A landscape with many valleys, sampled at points; each row gives a point and its height.
A ball rolls from a point to the lowest of its 2 nearest points, and stops where none of them is lower. Distance is the straight distance between rows; heights are no part of it.
zes h=62.4: [ 95 150 168 139 103 145 169 125 129 147 134 147 178 138 117 108 119 119
  84 147 101 132 166 117 123 151  53 156]
rusi h=39.9: [150 131 128 102 120 186  51 156  78 108 173 134  78 158 152 107 173 103
 105 130  99 141 100 105 131 104 127 183]
ramo h=69.8: [147 165 169 126 100  74 125 110 177 145  51 125 180 131 126 139 103 158
 158 149 179 148 159 168 111 145 157 160]
fere h=63.9: [100 101 156 120 127 104 139 130  92 213 129 163 207 115 185 120 134 122
 129 158 119 134 136 152 153 178 132 133]
tolaz h=27.9: [118 131 142  88 102 138 171  91 160 104 120 109 168  78 112 146 168 147
 155 113 151 125 100 160 100 144 126 126]
fite h=38.1: [122 147 129 105 129 119 119 151  87 161 130 112 120  96 160 129  85 135
 112 158 112 135 167 153  81 139  60 115]
Bevuf h=22.4: [101 121 103 129  90 132 112 148  74 103 130 152 116  92  66 148 138 121
 151 154 106 130 125 131 157 145 149  76]
dopi h=24.3: [ 88 131 148  99 166 169 112 136 152 177  96 131 104 120  79 114 117 108
 137  94 143  94 101 137 112 132 155  71]
redu h=26.2: [111  80  79 100 131 179 178  97 121 133  96 136 150 101 109 115 195 104
 140 120 169 111 121  91 159 135 197  97]
doker h=17.2: [116  95 122 133 155 186 160 111 184 138 105 125 127  88 104 139 129 130
 125 107 158 109 116 102 146 151 176  72]
Bama h=47.2: [136 123  94 157 107 103 131 158 128  95 100 117 123 110 140 126 164 137
 105 106 125  74 124 100 137 129 190 116]
Kade h=24.5: [151 120 150 125 145 103 120 117 103 169 129  77 148 159 144 162 143 143
 146 110 138 115 117 156 116 119 145  91]
Fiki h=42.8: [105 162 103  96 141 142 147 134 131 117 115  76 115 100 119 151 107 127
 161 153 135 158 181 143  64 121  85 121]
Bigo h=23.6: [124 144 163 135 120  87 106 189 105 180 113 162 105 160 105 102 146 112
  98 145  85 111 135 162 110 124 110 145]
pez h=41.1: [ 87 156 137 104  73  98 136  89 172 118  97 109 100 135 107 152 134 161
 134 157 157 147 171 169 118 158 204  74]
Lebi h=38.6: [ 69 135 110  88 107 122 142  99 162 125  97 142 172  45 137 121 112 153
 129 134 185 149  99 151 146 155 145 130]
rezed h=73.9: [121  89 136 149 140 147 112 160 101 174 144 177 177 142  87 108 122  82
 161 177  78 179 108 137 192  99 103 179]
Sor h=52.9: [119 148 146  88 142 155 138 127 120 168  98 138 179 126 132 105 164  99
 161  77 119 151 125 156  93 101 122 170]
Fod h=72.0: [118 115  84 100 155 156 133 201 110  77 137 124  98 116 163 106 140 127
 106 164 132 139 124  85  94 131  98 135]
tok h=68.7: [ 95 128 103 114 136 139 148 183 156  92 115 157 114 160 150  95 134 143
  87 118 161 109 133  78 106 146 107 146]
tek h=47.0: [139  92 153 128 115 176  96 169  52 131  94 161 170 167 107 138 165 104
 167  94 108 149  83 108 152 117 112 165]
Telid h=57.1: [128 137 150 120 167 148 154  86 128 156 153 117 189 103  92  96  88 115
 138 107 135 117 113 128 129  89  90 116]
Gur h=33.0: [136 159 115 127 106  37 118 169 115 141 124 142 141 123 137 164 128 141
 163 177 144 171 201 148  82 147 145 150]
vir h=65.3: [ 98 166 129 124 128  73 151 149 151 154 126 137 150 149 139 115 143 146
  95 139 161 119 154 113 104 162  93 174]
Nakel h=72.2: [176  68 123 146 154 222  82 133 112  63 132 121 120 112 194 156 123 132
 132  86 113 136 115  88 174 146 151 144]
Favur h=55.8: [117 116 120 159 155 134 141 183 161 139 115 101 146 171 124  88 108 128
 142 158 138 182 127 122 166 105 124 127]
zige h=61.6: [146 142 135 114 147  77 164  90 136 144 136 121 146  76 104 112  50 132
 153 133 150 115 138 127  67  83 105 110]
busul h=28.9: [ 94 117 126 104 131 125 118 136 138 123 117 153  74  87  97 115  85 138
 110 105 141  68 107 136 104 124 104  73]
duki h=61.7: [157 103 132 158 164  64 158 168 156 121 132 100 122 170 183 123 121 161
 114 155 105 127 126 147 118 142  79 126]
Nogo h=42.6: [171 111 126 157 104 172  85 155 119  68 121 141 142 158  87 143 156 122
 137 101 105  91  81 106 167 104 116 154]
kug h=69.1: [127  80 162 117 122 184  98 123 119 148 166 117 145 184 160 132 149 126
  94 118  61 126 116 136 146 121  51 168]
nozeg h=52.1: [137 140 100 133 150  98 100 145 154 139  92 119 115 103 143 105  91 127
 154 146 143 156 104 131 128 107 212 141]
Pakug h=20.3: [150 114 134 108 145 136 143  73 149 150 125  80 163 119 178 149 159 144
 153  80 147 106  75 178 129 119 159 107]
Sot h=52.5: [139 132 111 137 132 112 163  58 137  73 173 142  70 142 136 167 157 125
 132  57 146  99 141 101 118 127 181 119]
Mened h=60.2: [ 85 122 154 106 144 156 162  93 133 175 169 161 164 137 111 103 128 102
 104 127 117  98 123 123 116 117  49 144]
Rubod h=35.5: [ 89 141 101 146 121 116 118  76 143 134 146  91 105 107 134 167 141 153
 132 138 142 145 133 145 167 159 198  77]
maron h=65.4: [133 131 143 189 116 183  85  78 125 109 136 104 124 129 125 143  39 132
 127 101 101 137 123 122 172 125 135 111]
zisom h=45.2: [174 145 123 149 135 198  89 179  91  96 124  84 110 168 139 118 147 115
 124 134 120 175 135  75 131 110 155 165]
zagid h=54.3: [126 132 110 131 125 145 143 118 119 149  96  73 125 107  67 137 171 101
 131 160 147  92 188 122 103 115 199  73]
Tisiz h=73.6: [122 122 176  85  92  73 185 156 168 131  57 153 172 115 116 160 144 151
 183 127 144 167 140 168  69 168 140 156]
kebo h=61.9: [146 140 149 179 154 187 135  96 119 135 129 115 182 118  96 125  64 121
 147 103 160 146 118  97 173 108 132 122]
lapas h=31.6: [113 140  88 182 140 107  86 108 128 131 145 101  90 110 114 105 108 135
 113 161 103 120 102 135 182 123 163  76]
Tilu h=48.5: [114 146 129 110 116 147 153 137 113 133 119  90 162 119  68 142 143 118
 149 168 145 153 193 159 105 114 116  76]
febem h=55.7: [143 161 133 151 133  96 175 112 143  99 147 160 117 165 106 138 113 132
 151  80 143 135 121 114 102 100 136 138]
lipu h=68.1: [146 178 137 133 129  63 130 186 156 144  92 137 132 106 163  95 129 157
  80 143 179  69 140 111  79 139  92 182]
por h=51.2: [146 125  90 157 159 165 108 161  91 135 154  72 158 157 110 107 129 111
 143 173 129 173 130 105 169 102 134 136]
vov h=69.9: [135  98 107 146 175 218  99 116 129 114 166 137  84 144 136 156 129 103
 137  75 115 133 108  69 183 129 163 128]
tiv h=40.0: [184 137 125 131 135 118  91 122  98  85 158 148  83 117 186  91 114 146
  83  84 115  62 105 118 129  97 134 137]
kefe h=62.3: [109  99 122 131 119  96 155 127 122 179 132 133 203 134 150 137 161 129
 161 169 143 179 161 147 153 139 143 122]
puz h=65.0: [133  84 161 134 144 114 155 148  94 201 146 161 210 156 134 120 177 110
 140 131 104 102  80 141 157 161  96 126]
vivu h=68.0: [115 101 135 153 121 174 163  79 161 102 116  99 130 192 152 162 122 148
 154  70 144 167 108 138 168 149 139 109]
rel h=39.6: [126 140 135  86 107  16 162  99 139 127 119 117 129  95 119 188 131 134
 183 198 179 176 188 149  79 135 125 139]
Tefo h=65.8: [123 141 157 140 117  61 167  96 187 158  99 157 177  98 122 109  60 138
 159 150 153 149 137 163 115 144 101 132]
ture h=59.5: [118  91 137 149 120 127 164 148 155 150  76  98 172 164 133 116 114 153
 134 152 152 175 146 172 159 138 153  85]
Mipon h=42.9: [196 131 177 118 124 127  87 144 130 102 142 160  74 170 200  96 104 122
  75 105  97 123  93 143 104 106 108 181]
foza h=28.3: [171 160 123 144 140 102 118 107  85 131 185  85 120 118 112 179 152 148
 148 114 115  96 115 159 110 125 111  85]
nepop h=32.9: [133 115 101 126 116 178 139  89 114 136 117 142 132 152  47 110 182  76
 146 102 119 114  98 106 176 116 159 113]
dup h=33.8: [ 96 163 119 105 131 110 113 140 105 154 143 167  89  76 123  93  93 130
  75 142 142  82 162 141  91 114  56 107]
dupo h=27.4: [ 97 151 146 129 121 107 124 144 122 155 144 190  96 164  46 105 165 118
  92 122 115  78  97 141 141 116  89 119]
pim h=65.5: [113 142 139 132  89 161 141 100 162  90 114 140 147 122 136 118  87 154
  73  87 127 106 136 140 140 155  62 129]
mimel h=61.5: [161 161 104 150 120  81 184 159 114  66 124 141 138 106  89 147 109 148
 158 125 185 118 146  87  85 118 130 121]
sumuk h=67.9: [110  64 124 154 144 216 113  81 145 109 122 105 104 153 111 162 134 117
 150  89 112 155  81 127 209 144 137 109]
tos h=65.7: [133 108 145 147 133 160 131  95 138  62 151 119  77 162 162 186  87 166
 128  59 137 133 138 118 130 163  98 116]
Bupot h=24.6: [119  99 165 104 111 150 162  67 176 158 129 103 132 145  89 127 170 152
 105 111 154  72 101 124 125 154 162  57]
Tamet h=59.4: [119  72 141 149 143 108 166 162 157 146 135 138 128 161 136 111  81 140
 128 166 110 148 113 128 136 133  59  99]
gal h=48.8: [142 146 113 114 150 170 158 151 130 117  92  93 133 129 125 122 144 103
 142 103 144 120 163 106  68  90 132 166]
Dosi h=32.2: [153 170 116 144 142 116  94 117  75 131 209 128 129 124 131 140 132 130
 145 130 102 130 100 112 144 114  91 149]
Dakof h=54.8: [ 89 128 106  65 165 127 107 131 111 183 114 136 145 120 146 110 164  79
 175 129 105 156 113 160 104 111 150 143]
Vimut h=46.5: [111 180 155  79  96  33 153  63 201 119 119 108 103 115 117 178 151 135
 164 162 157 152 166 164  66 138 147 157]
sal h=72.3: [133  86 152 103 128 160 106 140 116 178 134 161 162 154 133  61 127  73
 118 171  62 157 109 124 162  88 114 205]
Vidi h=67.5: [114  84 128 114 101 169 113 116 149  88 131 139 140 129 155 120 120 131
  90  91  93  77  98 154 158 118  60 134]
vepin h=27.5: [109 154 126 111 101  78 100 201  90 156 134 163 117 130 100 137 171 122
 128 174 110 129 181 159 105 175 118 107]
gofi h=39.4: [177 107 174 145 117 121 125 154 107 100 118 181 126 138 152 100  65 134
 129 111 103 133 110  89 126 103 111 170]
Beg h=37.7: [145 139 122 168 126 173 120 126 114 106 130 130 172 104  55 114 182 111
 135  95 115  97 100 126 154  99 136 130]
meva h=55.9: [135  97  89 141 153 116 120 132 173  92  91 108  64  84 210 144 114 121
 131 135 121 138 127  97 117 136 210 141]
fam h=37.5: [158 188 115 146 113  24 119 129  99 152 123  95  87 156 138 174 132 158
 139 152 150 141 187 139 112 144 137 146]
fuvi h=43.3: [162 153 107 156 127 149 102 122 137  90 111 127 104 100 159  91 118 119
  66 118 117  77 147 106 117 106 165 139]
pupad h=50.2: [113 116  84 114 119 104 153  99 153  85 151 157  90 129 130 128 185 137
 105  94 132  61 109 127 131 130 168 102]
muzus h=67.6: [131 149 167 155 130 162  71 125 121 135 126 110  95 136  78 148  47 141
 128 113 112 132 130 149 148 138  91  77]
Nak h=47.3: [109 158  99 113 125  76  83 116 154 142 113 143 176  72 160 118 131 140
 130 156 157 162 111 151 139 119 186 168]
bute h=46.3: [110 123 156  80 100  71 115  82 148 176  91 114 116 114 113 154 142 137
 144 178 151 117 162 191 104 122 186  81]
penop h=70.7: [179  97 157 152 120 172 112 147 105 153 173 130 159 154 154  94 125  99
  85 174  74 137 105 110 148  96  79 197]
pafas h=63.5: [ 95 147 117 134 146 139 106 116 106  75 173 146  17 143 132 165 122 150
 101  75 134 105 137 126 146 168 101 105]
gusar h=61.8: [ 94 153  88 125 146 136  84 164 111 102 157 116  30 145 165 149 168 129
  97 102 132 119 131  96 140 161 141 135]
safan h=75.1: [157 125  92 116 129 133 129 195 123  84 127  74 128  98 183 112 104 133
 135 182 119 187 121 115 100 123 115 145]
fur h=59.0: [139 149  70 134 141 157 112 137 136  81 149  73  58 121 217 148 124 143
  95 119 121 154 156  87 104 152 166 159]
Maval h=36.1: [143 115 103 115 147 133 118 129 102 102 224 155  88 158 151 108 161 129
  98 134 109 120  95  79 151  98  94 166]
pevus h=26.7: [104 103 113 134  97 109 119 115 114 133 133 176 129 109  90  99 100 110
 136 149 129 144 108 125 183 123 172  77]
Peg h=75.8: [120 108 154 118 129 116 143 109 103 165 159 182 148 167  32 131 138  85
 183 135  77 171 109 139 158  97 112 123]
Dotu h=46.6: [107 170 116 106  77  81 160  82 194 112  96 125  78 125 134 145 156 141
 112 129 128 128 163 165  82 147 162 135]
zuko h=40.8: [131 134 130 119 122  98 151 139  86 144 118 119 136  83 179 150 126 128
 122 142  88 109 194 137  40 176  34 158]
pino h=33.5: [117 103 138 149  99 100 124 147  88 103 128 198 145 143 111  99  76 132
 114 141 125 137  84  74 181  99 132 137]
gepi h=47.7: [210 135 133 179 176 182  85 149 127 109 130  74 112 123 148 115 103 122
  79 116 131  82 138  93 123 116 153 110]

For each start below, name the point where the ball stops.
febem: tiv
gal: doker
zuko: doker
Tilu: doker
rezed: Telid
tek: doker
ture: Pakug
